A landscape with many valleys, sampled at points; each row gives a point and its height.
A ball rolls from a point to the lowest of its 2 nearest points, and stops where none of them is lower. Distance is the straight distance between rows; heights are no part of it.
tari height 195: [ 36 -28   4 -10  37 -11 -18 -41  33 -16  15   9 -22 -18  10 -30  18  -1
  -3 -17  26 -13  -7 -12   8   3   4 -30  -3   0  31  20 -29   6  -6 -41
  17  -1  17 -15  -3]
guma height 372: [-36  18  30 -11   7 -31  29  21  39  44  27 -36  -9 -13 -33  35 -37  35
  -6   9   2  12   4   3  16  -4  26   9   6  15  14 -23 -10  16   2  52
  15  -3  12   0 -33]
turod height 574: [ 24  -3  11  34  -8   3  -5  -3 -42 -29 -14  16   7  25   6  -5 -11   4
 -11   0 -31  -3  26 -35  -8  19 -12 -15  -5  -1   1  27  32 -29   8 -25
   0   7  12  -1   0]
kaned height 321: [-16  22   3 -13  17  20  42  17  12  36  35 -61  -5   7 -24  40 -18  21
 -10   3 -17   5   0   0   7  -5   9  36   5 -10  41  20 -28  23   9  43
 -14 -10 -23 -10 -17]
suma height 463: [-20  -1  -8  42  32   5  -3  11   9   8 -13 -27 -13 -10  -7   5   2 -28
  12  -3 -24 -14 -25   1 -27  -3   0  33  25  -8  -8  17   1  36   0   9
   7  14   0  13  18]
bita height 469: [-15  21 -15 -11 -36  16  13  29  30   3  14 -47 -22  16  21  22 -33  45
   7  44   3 -10  11  22 -32  21   5   0  23  -6  17  -3  -6  -7  21  23
 -19 -14 -30 -22  -5]
sunof height 224: [ 16   1 -27   0 -32  -7  17  -9 -41 -25  -2  -3   5  -5  -7   1 -52   3
  -9  15   5  30  10  -5   7  11 -15  16  13  34   4   9 -10 -48   3 -26
  14  14  44 -20 -24]
Mig height 416: [  8 -14  20 -39  33 -25  17 -27  13  -2  -2 -10 -17 -14   2 -51  -8 -18
  -4  10  13  14 -25   7 -20 -20  32  24  -5  31  -6 -42  -4 -17 -18 -11
  18  -2   5 -31  -8]
tulof height 387: [ -9  -6  13  22  17  26 -33  23 -28  38  -8  64  20  11  -1  -6  50  24
  13   2  16 -25  18   7  44  25  35 -37 -22  10 -30  -8  24 -13   2  -7
   5 -11  29  19  21]
Mav height 559: [ 30  12  69 -26 -33 -10 -24   8 -11   6  18  24  -4  14  20   1   6   5
  -6  -7 -23  26  61 -15  10  -7   8 -43 -26  15 -18 -26   7  28   2  20
 -15 -34  31  28 -13]
zus height 339: [-34  21  11 -24  11   8  58  24  12  29  25 -63 -16 -10 -18  39 -30  12
  -6  13 -35  21   1   4 -15 -41  19  34  18   6  47  12 -39   8   2  43
  -3   6   6 -21 -31]
fumaz height 590: [  6  -4  36 -21  -6  13  -6 -13 -38  11 -14  47  31  39  49 -49  27 -21
   6   3 -14   0   9   1  -8   0  23 -12 -36  -2  -8 -23  15 -34  10 -14
  -9 -16  -7  -1  10]
vod height 573: [ 22 -12  52  12   0 -49  30 -23 -15 -23 -13 -14 -47  -3 -29  -4 -54  -8
 -29 -11 -45  25  37 -41  -7 -30  -6  -3 -15  35   0   0  11 -19 -13 -12
  22   8  22 -16 -13]
mavip height 153: [-22  22  18 -12  -5   0   0  12   4  28  42 -13  21 -22 -17  36  17 -24
   6 -32 -14  11 -17  -2  16 -26  -5  23   2  -8  -5  -6 -33  58 -12  40
 -14   0   4  25  -1]
Zed height 604: [ 25 -19  -6   3 -25   3   1  -9  25 -43  12  -7  -3  26  25 -14  13  -8
  24 -14 -21 -18  11 -12 -26   1 -33 -33  11 -37  44  41 -18  -1   4 -18
 -50  -3 -48  -5   0]
Fizef height 257: [-19  44 -12 -42 -20  -7   1 -13 -36 -27  29   8  12 -21  -4  11 -13 -25
   0 -19   3  54 -13   3  -9 -35 -13   9  13  16 -52 -53  -4  -1  -9 -19
  26  -3  49  -4 -19]
gopo height 558: [ 13  12  22  14 -41  28 -12  15 -50 -24  10  23  15  34  40 -27  -9   2
   6  21 -43  -2  38 -16 -14   6  -2 -45 -13  -3  -1   3  23 -27  17 -25
  -9 -17  29   6   2]
sas height 421: [-23 -11  -9   6  24  11   6  -1  29   9 -29 -14 -18  21  19 -31  29   0
  24  29  -4 -38 -21  21 -27  14   8   5   9 -10   6  16   9   7   5   2
   0  12 -35 -11  18]
poso height 614: [ 19 -11  33 -15 -26  -4 -35  10  19  24 -10  54   6  20  48 -27  56 -27
  16 -41  -2   1  48   0  15  -6  24 -44 -20   6  33 -16   5  17  -5  12
 -26 -14 -26   3 -21]
gefer height 346: [ 10 -22  44  -1  48  13 -20 -34 -39  15   6  33  12  15   4   1  40  19
   6  -7   0   1  18 -31  50   4  10 -22 -52 -16 -28  -8  18   1   8 -31
  44 -15  12  26  24]
repan height 533: [  1 -24 -53  21  -4   1  -6  -7   5 -13  12  12  18 -39  11  -1   6 -43
 -19 -11  22 -28 -42  17   0 -26 -35   7   1 -13  32  47 -44  15 -30   8
 -29  26  -6  15  38]
reri height 392: [  1  -7 -29 -28  25 -29   8 -20  16  -9  11   2   5 -25  -3 -14  -8 -28
  -5 -25  22  20 -43  20 -12  -6  29  30   9  19 -18 -20 -25  -8 -18 -20
  20   1  27 -26  -7]
reti height 677: [-10 -23 -16  71  36  11 -17  15 -26   8 -33   0   6 -18 -34  55  -8  15
  -8  -4  20 -13   3   9  26  -8 -19  12 -38 -36 -35   7  34  12  24  20
 -15  17 -13  32  39]
ledol height 566: [ 24  -4  72 -33  -8   6 -31 -15 -23   3  28  30  -6  25  34 -18   2   5
  -6  -8 -21  22  42 -26  21  -7   5 -36 -40   4 -14 -33  -3  23  11  -9
  22 -35  10  16   0]
Fas height 445: [-16  24 -17 -14 -39  22 -11  23  39  18  -6 -27  -6  23  36   6   7  31
  18  28  21 -19   2  44 -14  31   6 -10  17 -13  13  -1  -9   9  23  25
 -23 -12 -25  -9  15]
kud height 603: [  3   0 -26  51 -33   5  21 -14 -42 -17 -41   4  18   9 -43  37 -36  -8
  -8  11 -28  -1  17 -21  -4   0 -24  21  -3 -27 -35  13  37  -5   8   8
  -1   8  10  27  14]
Pabe height 260: [ 13   2 -39  21 -51   2  24   5 -27 -15 -22  -1  22  23  -7  14 -56  31
 -18  10  -1   3   5   0   6  21 -20  12  13  15  14  18  11 -61   8 -18
 -14  11  -7 -19 -19]
Vosov height 643: [ 40 -30  33  29  19 -26   0 -12  17 -33 -22 -10 -24  12  24 -47  16 -17
  -2   3 -42 -22   8 -21 -40  -7   4 -18   7  -8  29  30  21 -14  -3 -25
  -1  18  -8 -17   6]
gufem height 337: [ -8  14 -52  35 -15  18 -31  18  -8 -40 -16   6  17 -22  -1   1   0 -31
  -8   0  -9 -13 -22  17 -28  18 -29  16  27   7  -4  31  -6 -10  -5 -30
  17  36  30   4   8]
Lazu height 439: [-23 -28 -41 -11  14  -2   0  30  48  44  -5  15 -21 -17 -20   5 -12  20
  19 -19  46 -16  -7   8  34  15  10  -5  15  26  42  15 -14  -6 -23  13
   4  -5 -27 -16 -30]
lov height 592: [ 18  20 -25  35 -26  20  28 -30 -44 -35 -22   8   8  13 -40  20 -34   0
   3  37 -24  12  30 -22   0   7 -29  21 -10 -14 -37  20  36 -28  18 -14
  18  12  30   3 -11]
rimu height 449: [ 18 -14  71 -39  -9   5 -17 -18  11  -8  10   5 -37  13  37 -50  15  14
  15  14  -4   2  24 -14  -2 -34  23 -13 -31  17  56 -38   6 -27  11  -3
   3 -16 -16 -17  -9]
Nage height 491: [-24   3 -47 -19 -20  17  50   9 -14   0   2 -49 -11 -14  19   6 -47 -11
  15  31  -1  17 -34  47 -31 -13   1  56  35  10  10   5 -43 -18   0   7
   6  -4  14 -27  11]
ros height 529: [ 15  10 -26 -31 -48   3 -11   8 -20 -32   3   6   3 -13  32 -31 -25 -28
  12  -6   1  29  -2  13 -26  -5 -13  -3  47  29  25 -13 -13 -21   2 -10
 -21   4  16 -10 -18]
zizek height 298: [  8   5 -67 -25  -1   7  -9 -27  13 -37  20  -3   9 -48  17  -6   2 -13
 -20  17  49 -17 -49  36 -11  16 -26  -4  -4 -18   6  18 -51 -10 -11 -14
  22  12  18 -11   5]
pemif height 451: [-35 -11 -32  58  14  14  11  25 -13  31 -63  18  13  -4 -22  -3  15 -23
  -3   6   3 -41 -19  18  12  14   8  23   9   3 -23  -1  36   0   2   5
  -6  13 -10  14  17]
zini height 434: [ 29  -2  53 -51   9  -3  -7 -33  -4 -22  20 -14 -33  -3  27 -55  -5  -4
  -3  24  12  19  -4  -4 -22 -30  23  11  -5  25  16 -48  -2 -22   4 -15
  12 -14   6 -16  -4]
doz height 242: [ 10   8 -20  -9   5  10  -9 -12  -9   2  14  -7 -11  14  -6  39 -25  78
  -6  11  29   8  11 -25  27  36  -3 -20 -10  -1   0  12   9 -30  18 -22
  23  -4  -7 -17  -8]
dal height 560: [ -3 -14  33  19  13 -48  27 -18  12 -25  -7 -29 -41 -18 -40  24 -45 -13
  -7  -8 -38  24  22 -33 -25 -40  -1   9  15  23   1  -1  -4   3 -15  -5
  38  22  41 -17 -16]
bom height 503: [ 17  -2  31 -11  14  -6 -22   0  32 -31  47 -22 -27  -8 -17  18 -17  40
  -7  -2 -10  26  33 -44  -3  -1  -3 -31  14  16  29   0  -7  14   1  -5
  20  -1  -6 -19 -33]
Gaka height 404: [  4 -23 -26  31  34   1  -1 -16  15 -10 -41   3  -6   6  11 -35  29 -26
  17   9   2 -41 -33  16 -25  13   8   8  12 -21   6  35   7  -4   5 -25
  -1  19 -15  -5  26]
rofe height 619: [  1 -22 -14  64 -11 -25  28  -9 -42   8 -55  17  12   2 -33  14 -35 -43
  -6 -23 -32 -12  -4 -14  -5 -21 -14  44   6 -11  -9  19  24 -10   0  13
  -8  19   9  24  25]
Tif height 228: [-26   5  -9   5  28   5 -21  18   8  23   7  18  22 -30 -10  19  41 -18
  -2 -14  24 -12 -38  17  23   0 -13   9 -13 -20 -39 -14   8  41 -18  24
   0   5 -15  32  26]
zevap height 361: [-33  11  33 -20  37   9   2  16  49  26 -10 -25 -30   4 -11 -28  58  19
  17  57  11 -36 -13  22  -9  11  37  -1 -12  -2 -31 -33  18  26   1  27
  26  -4 -14 -10  -2]
gis height 190: [ 21 -12 -22   0  18   9   0 -32   2 -18  11 -12 -20  21  -2  23  -6  62
   4   6  23  -5  10 -24   8  22  -4 -29  -3 -16  20  37  -5 -35   6 -37
   5  -1 -29 -19  12]
lisab height 319: [ 22 -34  52  15  58   1 -14 -34  -9  -2  -7   6  -9  13  -8   5  28  13
  -6 -26 -15   8  35 -35  34   1  -4 -24 -32 -19 -19  -1  26  18  -2 -23
  19 -10 -11  20  10]
Puvu height 364: [-14  31 -49  20 -34  50 -49  27   5 -39 -13   0  26 -14  23  -2  19  -7
  -8  14   4 -27 -14  22 -14  27 -35 -15  24 -14  -2  26   0  -4   4 -20
   6  19  16   8  11]
lolu height 426: [-16 -11 -30  11  31   0   5   5 -13  21 -43  39  11   5 -24 -25  27 -20
   0   0  17 -22 -27   4  19  15  16  19  -6  15 -27  -3  23 -14 -13 -17
  13  13  -9  -6  -4]
mel height 334: [-37  18  31 -25  47   2  -4  16  57  18   9 -25 -29 -22 -23 -25  24   4
   6  32  11  -7 -20  14 -23  -2  35   4  -2  23 -13 -41   5  28  -8  18
  51   2   4 -19 -24]
virap height 653: [  2  11   0  43  19  31 -13 -20 -45   2 -39  37  30   9 -20  17  20 -13
 -18  12  -7 -14  11   3   2  14  -2  33 -29 -27 -67   2  50 -21  14   2
  25  20  31  46   8]
nizol height 418: [-23  17   2   8 -31   0  -1  29  26  41 -18 -11  11  22  14   7  13  14
  10  26   5 -21  -7  36  -1  22   6   3  15  -1  -9  -4   4  23   9  34
 -34 -16 -13  11  20]
Fetim height 389: [-33   0   0 -23  14  27   0  29  41  22 -20   3 -17  15   7 -39  64  -2
  27  30  18 -46 -15  24 -16   9  34 -13   7  -8 -16 -19   4  17  -7  24
   0   1 -35 -22   0]
subi height 644: [ 17   6  15  18  27   4   7 -42 -48  -8 -32  31  13  19 -26 -13  -1 -32
 -16  15 -17  -3  14 -20 -22   0   8  39 -25 -16 -60   1  34 -18  16 -17
  39  12  39  20   6]
zofe height 517: [  0   8 -14   5 -61   7  -5  12 -25  15 -43  26  53  22  29 -25   0  -4
  -6  -9  -5  -8   1  19  -5  18 -14   4   4   7  -3  -8  13 -32   5  -1
 -34   6  -5  10   2]
didak height 602: [ 18 -15  31 -11 -17   0 -15  -3   5  16 -17  33  15  22  43 -37  33 -15
  15 -25 -19  -6  19  -7  -4   1   8 -29  -4  -6  12  -2  10  -7  -1  -2
 -23  -5 -29   0  -1]
vibo height 578: [  6 -10  52 -32  17  18 -34 -26 -17  -7  19  57  12  34  43 -50  30 -18
  11 -13  -7  11  16 -11   5 -18  25 -23 -47  -8  -9 -32  -5   1   4 -35
  23 -38  -2   6  20]
dile height 514: [ -1  -5 -31 -15 -32  -6  30   1 -16 -33   4 -33 -12 -20  27 -20 -40 -29
  14  24 -11  23 -25  33 -45 -19  -7  23  55  25  12 -13 -24 -25  -7  -2
 -10   8  19 -19  -9]
valo height 353: [ -7  15 -41   6 -17  33 -44   4  19 -13  -1   1   6   2  20  24  28  33
   2  -1  24 -26  -8  13   1  23 -25 -37   9 -30  16  29  -6  -7   0 -14
 -14   7 -19   9  20]
fama height 368: [  1 -20  38  12  28  26 -27 -10 -38  26  -1  49  27  20  14   0  64   5
  16 -11  -4 -14  25   2  40   9  26 -50 -43 -11 -34  -9  21  -6   4 -11
   7 -22  14  33  36]
ribe height 543: [ 29  16  -5 -20 -59  25 -17   5 -50 -31   5  17  10  21  51 -38 -20  -7
  13  18 -10  18  24   1 -13  -4 -10 -20  20  14  24  -9  10 -40  16 -18
 -26  -7   7  -7 -11]
sefu height 276: [ -6  -9   0  12  21  12 -24  -2   6   7   4 -11  13  -3   6  31  38  14
  12  -8  16 -17 -15   4  21   6 -22  -6 -17 -41 -16   5   5  32  -3  18
 -14   2 -33  33  28]
zazon height 192: [-24  12  27  20  25 -17  -4  14  27  18  27 -27  -1 -21 -31  34   8  -4
   3 -20 -15   9  -5  -4   2 -11   5   6  16   4 -20 -13  -7  61  -8  31
  15  10  26  31  -7]
sibo height 268: [ -2   2 -23 -17  42  18 -31 -15  18   0  -2  48   5 -15   8 -33  64 -17
   8 -17  35 -24 -33   6   3  -2   8 -20 -13  -9  -6   5  -3   2 -21 -36
   9  -4 -10   0   7]
pomu height 388: [-23  33 -34 -32   7  11   1  -4  -2 -18  -5 -28   7  -2  16 -22  -3 -15
   2  24  23  19 -48  35 -41   5   5  41  11  -8 -36 -21 -19  -7   6 -12
  23 -11   9 -10  11]
Nebu height 492: [ -4 -18 -15  19  33 -11   5 -10   3   8  15 -18  -5 -30 -22  29  -3 -27
  10 -20   3   4 -30 -12  13 -17 -14  38   0  -9   3  25 -18  29 -15  10
  11  19  -4  12  18]
Siz height 299: [-19  12   4 -13  33  12  61  12   1  75  11 -45  -6   0 -44  41   1  12
  -9   0   1   2  -8   2  44 -12  17  46 -11  -2  28  17  -9  23  -1  56
 -17  -3 -27  -5 -12]
mutof height 273: [-33 -16  16   6  50  13  48  27   7  60   9 -31 -18   8 -51  13  19  11
  10  12  15 -19  -8   3  51  -9  26  25 -13  -8  11   4   2  41   7  52
 -10  -3 -32   1 -15]
Mak height 354: [-43  24  15 -29 -16  -3  36  24  17  16  29 -55 -20 -20  -7  39 -41  14
  11  17 -14  26  -3  12 -13 -40  13  15  29  13  14 -25 -30  12   0  48
  10  -5  23   0 -37]
Bavep height 234: [ 31 -19  10 -24  50   5  -9 -45  21 -13  11  30 -11  -8  14 -52  45 -24
   0 -20  29 -17 -17  -6  13  -5  19 -22 -27  -8   4  -4 -21   5 -13 -48
   6 -12   5 -19  10]
zeviv height 282: [ -6  20  -6 -31  -2  12 -13   7  -9   3  -2 -17 -16  -9  29 -18 -33  26
  -2  32  10  15  -5  10 -31  10  13   6  24  38   4 -17   7 -31  11  -6
  22   9  24 -12 -15]
Mupi height 322: [ 25  21  22  32 -50 -16  37  19 -14   5 -13   2  -1  32  -9  22 -28  52
 -32  42 -19 -15  31 -11 -24  15  17 -32  -2  10 -22   2  37 -48  16   0
 -37  -7  -4   3   7]
Tepi height 280: [-20  34  11 -37  14 -28 -24  -2   9   0  29  15  11 -20  -6   0   4 -12
 -13 -54  10  48 -21  -2  -9 -29  10  14   3  25 -41 -51  -4  22 -21  -8
  30  -7  40 -12 -16]
Sazo height 557: [  5 -21 -40  36  -7  31 -15  -1  -9 -27   5  -4   9 -12   9  15  20 -24
   5  -4  -5 -34 -24   5  -6 -21 -51   3  -6 -41  35  55 -21  22 -10   5
 -49  15 -38  21  47]
tedas height 120: [ 40 -41  -6  18  24 -13  -2 -44  10 -31  10  -2 -27   5   9  -4   6  21
  -4 -20   9 -17  12 -22  20  12  -8 -36  -5 -17  35  45 -14 -24  -1 -45
 -10  -3 -11 -13  14]
ruman height 460: [ 10 -34 -11 -15  11 -18  -5   3  44  22   0  26 -24  -9  -2 -17  -8  13
   7 -28  32  -1  12 -15  26   7   9 -21   8  29  55  10 -10 -15 -15  -5
   0  -1 -22 -25 -31]
suzo height 633: [ 10 -21  11  29  15 -31  23 -31 -34  -2 -51  30  14  10 -25 -13  -5 -53
 -13  -9 -28   0   2 -14 -20  -6   0  37  -6 -14 -34   6  25  -8   0  -8
  10  12  10  19  10]
pomok height 530: [ 15  22   5   5 -63  10 -29  26 -26  22 -14  49  42  18  32   0  -2  12
  -6  -8   1  -2  30   9  17  18   5 -24  -6  17   4  -8  17 -23   8   1
 -30 -13  31  15  -1]
naf height 414: [-25  -7 -25 -36   1  -4   1  17  39  54   9  12   0  -9  -8  25  13  30
  24  -7  65  -9 -11  13  49  15   9   1 -11   3  19 -15 -11  20  -3  34
  13 -10 -34  -9 -25]
talud height 547: [ 13  38  33 -13 -50 -28 -27  35  -4  20   7  38   6  -1   3   4   0  -3
 -10 -11  -5  29  43   3  -8  -3  14 -30   7  42 -23 -22   8  26  -6  22
 -28 -18  68  28 -14]
mez height 189: [-30  11   9   8  19 -10  -9  17  -4  37  30  11  26 -42 -20  38  25 -24
  -8 -37  13   5 -33   7  37 -27 -15  28 -23 -11 -31 -15 -11  50 -22  49
  -8  11  -3  36  20]
Bonab height 371: [ 22 -18 -46  46  26   0 -20 -17   4 -39 -29  11  -3 -26   1 -22  14 -37
 -13  -1   5 -37 -26  16 -26  23   0  11  16 -15   8  41  -9 -11   4 -34
  13  33  26  -1  15]
Zofum height 246: [ 32 -15 -35 -18  12  -4 -11 -40  29 -38  26  -9 -11 -35  17 -25  10 -22
  -5 -12  24 -19 -32  10 -13  12 -10 -19   6 -12  15  20 -44  10  -9 -32
   3   1  20  -8  -2]
bivir height 191: [ 16 -20  -7 -45 -19  -9  43 -35 -13 -10   7 -44  -9  30  22 -13 -28  14
  28  28   8   4 -12   7  -7  -4 -20  19  -2 -17  12   0 -19 -14  14   9
 -22  -7 -35 -14   4]
tovo height 513: [ -1 -27 -19   9  15 -26   2 -12   2   6   5  14  20 -33 -10   6   6 -56
  -6 -37  12  -7 -33   4  21 -22 -20  29 -12  -6  11  19 -30  16 -30  11
 -20  22 -15  15  28]
doku height 478: [ 24 -10   5 -31 -18 -22 -34  -4  21   4  10  29 -16 -12  22 -16 -17  -9
  -1 -46  22  29  23 -14  18  -5  -4 -22   4  32  52   3 -26  -2  -8 -10
   0  -4   0 -12 -31]
vukud height 248: [  9 -16 -32 -16 -31   2  20  -6  11   1   6 -21   4  16  13   5 -30  19
  17   2  13  -4 -14  10  -5   7 -23  11   9 -13  37  21 -22 -15   7   1
 -34  -8 -41  -7   4]
Mani height 127: [  6 -14  34 -40 -16 -21  42 -28   2   1  27 -46  -5  25  -9   0 -33  11
  20   7 -11  26  13 -18   9 -21 -20  21 -13 -15  23 -12 -25  14  13  31
 -20 -17 -40  -9 -19]
nasi height 304: [-11  12 -41  -2 -23  -5 -20  -1 -18 -23   5  10  31 -31 -10  22 -10 -17
  -8  -8   8  11 -21   1   5   3 -40  12   2   8 -15   4  -9   0 -19  -5
  20  29  23   9   3]
vabib height 236: [-22 -18  35   0  62  -2  25  -1  22  34  26 -29  -8   2 -45  20  28  24
  12  -1  18  -3  -7 -10  48  -7  15   7 -17 -29   7 -13   5  54  15  41
  10 -13 -31  15 -13]
Fut height 279: [-16  34 -36 -18 -18 -17  -9 -10 -30 -45  25  17  31 -35 -15  23   4 -37
 -14 -16   5  34 -20   4  -6 -26 -31  21  -4   2 -44 -18 -14   0 -19 -15
  32  21  46  -8  -4]
fip height 425: [-44  18 -46 -26  17  19  29  -2   6  15 -18 -25   6  -2   8 -11  -5 -16
   6  34  38  -3 -53  43  -7  20   7  61  -3 -14 -23  -3 -21 -11  10  -5
  30 -13 -18 -25  27]
tel height 579: [ 13  -7 -29  15 -37  32  10  -2  -7 -30  18 -13  19  16  12  18  13  -8
  27  -2 -31 -23  -4  -6  -8 -13 -47  -7  -5 -46  20  36  -6  16   2   2
 -61  -7 -54  10  31]
taf height 267: [-12  15  -5 -10  24   7 -40  10  24  17  -1  36  17 -12  12 -14  57 -19
   2 -23  15 -12 -23   6   2  12  10 -11  -4  -3 -23 -16   8  28 -16  -8
  -3   1 -12  16   3]
zaka height 166: [  0  -9  55 -28 -26 -35  39  -4  16   0  33 -27  -7  14 -28  16 -40  16
 -17  -8 -24  29  40 -26  15 -20  -2  -1  -8  -9  47 -24 -20   5  16  40
 -25 -21 -40  -5 -36]
Suv height 490: [ 22  -3  31 -27 -19 -16 -26  -2  17 -22  31  -2 -21 -10   5  -2 -24   3
  -4 -34  -7  46  44 -23   9 -14 -13 -22   9  29  39  -6 -24  16  -1   0
  10 -10   7 -13 -39]
Fel height 386: [-16  25  14  28 -23  -7  20  27  10  22 -34 -19  -6  20  -3  12  -7  20
  -5  41 -10 -21  -4  21 -22  22  11   3  13   4 -34   2  28  10   5  28
 -21 -12  13  25  25]
Pebug height 663: [ -1  -9 -12  54  29  10 -31   4 -40 -11 -33  15  23 -21 -24  42  18 -11
 -19  -5   1  -9   4  10  11  -1 -28   8 -23 -34 -52  -2  39  17  10  18
   9  27  23  48  25]
Geben height 310: [-28  24   5 -24  31   4 -18  16  32  21  -1 -12 -23 -27   9 -25  -1  12
  -1  19  18   7 -19  15 -23  14  30  10  18  34  -9 -24   6   7  -1  -5
  44   6  22 -15 -14]
per height 489: [ 14  24 -17 -11 -50  13   2  22  23 -21  36 -25 -14   9   6  17 -25  34
  10  31 -13  11  26   1 -28   6  -9 -34  29  -1  15 -12   1   4  18  13
 -41 -16 -29 -19 -22]
gogom height 405: [-22 -11 -13  24  29  37 -10  27 -38  26 -33  50  10   9 -24 -12  44  10
  -1   3  28 -35  -7   4  46  18  33  -4 -19  12 -45  -8  30 -25 -10 -15
  26  16  11   7   3]
duda height 477: [-15 -17 -33  60 -11  15  -3  25  -5  17 -56  22  27  16  -2  -2  26   6
   2 -12  -1 -37  -3  24  21  17  -2 -13  13  -8   5  22  33 -27   2  -5
 -29  11 -27   9  21]
Mola height 293: [ 10  17 -14   5 -53   4  34   4 -24   2 -15 -16   1  43   2  20 -46  66
 -20  38  -3  -5  24  -4  -8  25   6 -11   1   3  -1  -4  24 -59  24  -2
 -24  -2 -22 -24  -2]
Zez height 393: [-21   3   7 -18   3 -22  13  16  32  57  15 -12   1  -1 -24  28  -9  38
  10  -4  31   5   3   4  38  16  13   6  -4  11   0 -18  -1  22   1  42
  -1 -18 -12   4 -19]
setuz height 625: [ 40 -22  14  34 -10 -18  -7  11  14 -41   0  -3 -15  17  23 -26  -2 -16
  -3 -15 -38 -11  19 -29 -35   1 -19 -34  25 -13  36  42  11 -13  -4 -25
 -31   8 -31 -15  -1]
Peb height 237: [ 14 -29  64  32  28 -39  16   0  25 -25  16 -21 -13  14 -34  10 -11  -3
 -24 -29 -41   9  37 -37  13 -15  -9 -11  -2 -18  32   3  -8  20   2  13
 -13  -5 -45  10 -19]
Vunir height 520: [ 15  -5 -17  12   5  -7  -3   2  31 -48  45 -28 -31 -17 -17  24 -31  15
  13  -1 -17  21  19 -33 -15   3 -18 -25  25  10  21  19 -10  14  -2 -25
   9  -3  -2 -23 -25]
lated height 231: [-28  44  -8 -22 -21   5   1   1  -3 -21  34 -24   0 -27   2  18   1 -15
  23   2 -13  35 -17   3 -31 -23  -9   3  28   6 -47 -38  -3  44  -2  -2
  20  -1  36   6 -15]
tam height 297: [ -7  13  42 -31  39 -20 -30  -2  30  10  25  30 -11 -20 -15 -27  12 -25
 -16 -47   6  36   1 -10   1 -32  23   3  -4  41  -9 -49  -3  24 -27 -17
  41  -7  32 -20 -23]
rut height 500: [  8 -11   0  41 -18   4   6  15 -25  13 -56  32  46  23  22 -22  27 -30
  -6 -12 -25 -27  -1  12 -10  19  -7  -1  10  -7 -11  15  38 -27  -2 -10
 -23  16 -10  18   8]
luf height 278: [ 14  29 -11  -5 -36   9 -22  16  -8   9  11   4   7  21   3  35 -13  67
  -4  17  18   8  27  -3  21  34  10 -32   1   7  -5   1  10 -15  14  -5
 -10 -16  13  -5   0]
lom height 258: [  4  12  -2 -20 -30   4   1   9 -33 -12   9 -13 -19   5  20 -10 -57  37
 -12  31  -3  21  17 -12 -14   5   5 -10  14  38  17  -8  22 -52  12  -9
   9  -1  20 -18 -22]
bugu height 539: [  5  34   1 -23 -58   1 -29  21 -29   7   4  32  23 -10  15   2 -17  -3
  -6 -23   0  23  25  -3   0   5   0 -18   8  29 -11 -30   7   3   2   6
 -10  -4  42  12 -15]
rin height 462: [-19   8 -48 -15   4  30  48  -4  -3  29 -14 -48 -11 -12  14  13 -24 -27
   2  27  16  -3 -41  35 -13   1   2  81   1 -11   6  34 -42  -1   5   8
  15  -5  -1 -31  43]
gope height 586: [ 29 -13  43  15  12 -25   4 -23 -36 -23 -15   8 -24  10  -7 -14 -25  -5
 -22  -4 -42  19  37 -45   1  -2  -8  -7 -19  17  -8  12  18 -12   0 -27
  28   4  26   1   2]
limud height 283: [ 14 -37  48  36  52 -19  -9  -5  20  -9  -1 -11 -18   4 -23   7  17  -2
  -5 -40 -19   7  32 -31  28  -2 -12 -14  -6 -15   5   9  17  25  -1  -4
  -2  -1 -25  21  -7]
vilev height 320: [ 14   7 -10   4 -22  14 -34   0   0   6  -6   8  23  16  16  35  31  45
   7  -4  10 -10  15  10  26  22  -9 -39  -7 -26  -9   9  10   2   4   4
 -27 -12 -16  19  22]
kalon height 355: [ 11  25  24  30 -41 -22  35  28  -9  21 -52   6   9  34  -4   5  -6  26
 -20  43 -17 -13  12  12 -21  18  16 -16  -3  14 -31   7  47 -21   0  21
 -37 -11  25  36  22]
Gopi height 344: [  1   9 -61 -43  -5   9   9 -14  10 -37  21 -22   1 -33  27 -16 -12 -27
   4   9  42  12 -59  51 -28   2   1  21  11 -20  -3  -4 -48  -6  -7 -15
  11 -12  11 -17   7]
Bopez height 542: [  3 -18  -9  29  20 -29  14   1  16 -35  24 -38 -37 -25 -37  33 -53  10
   2  -1 -30  23  13 -30 -27 -15   0   1  27  18  11  22  -9   5 -12 -12
  30  11  21 -23 -18]
gukul height 415: [-23  -4 -36  -9  23 -20   0  11   6  18 -19  33  14 -18 -26 -21   2 -31
  -7 -20  24   2 -38  14   8   6  20  28   6  34 -18 -15  -1 -16 -26 -14
  17  10  11 -22  -7]
timov height 199: [  4 -17  58   1  10 -27  39   2  12  -6  38 -28   5  21 -40  16 -14  -2
 -27 -21 -46  12  32 -37  20 -24  -1  -1  -9 -32  59   2 -29  26  20  27
 -32 -11 -56   3 -16]

For each start below, name the point where the ball stops.
gogom => Mani
virap => tari
bita => sunof
naf => vabib
gopo => tari
gope => vabib
sas => sunof
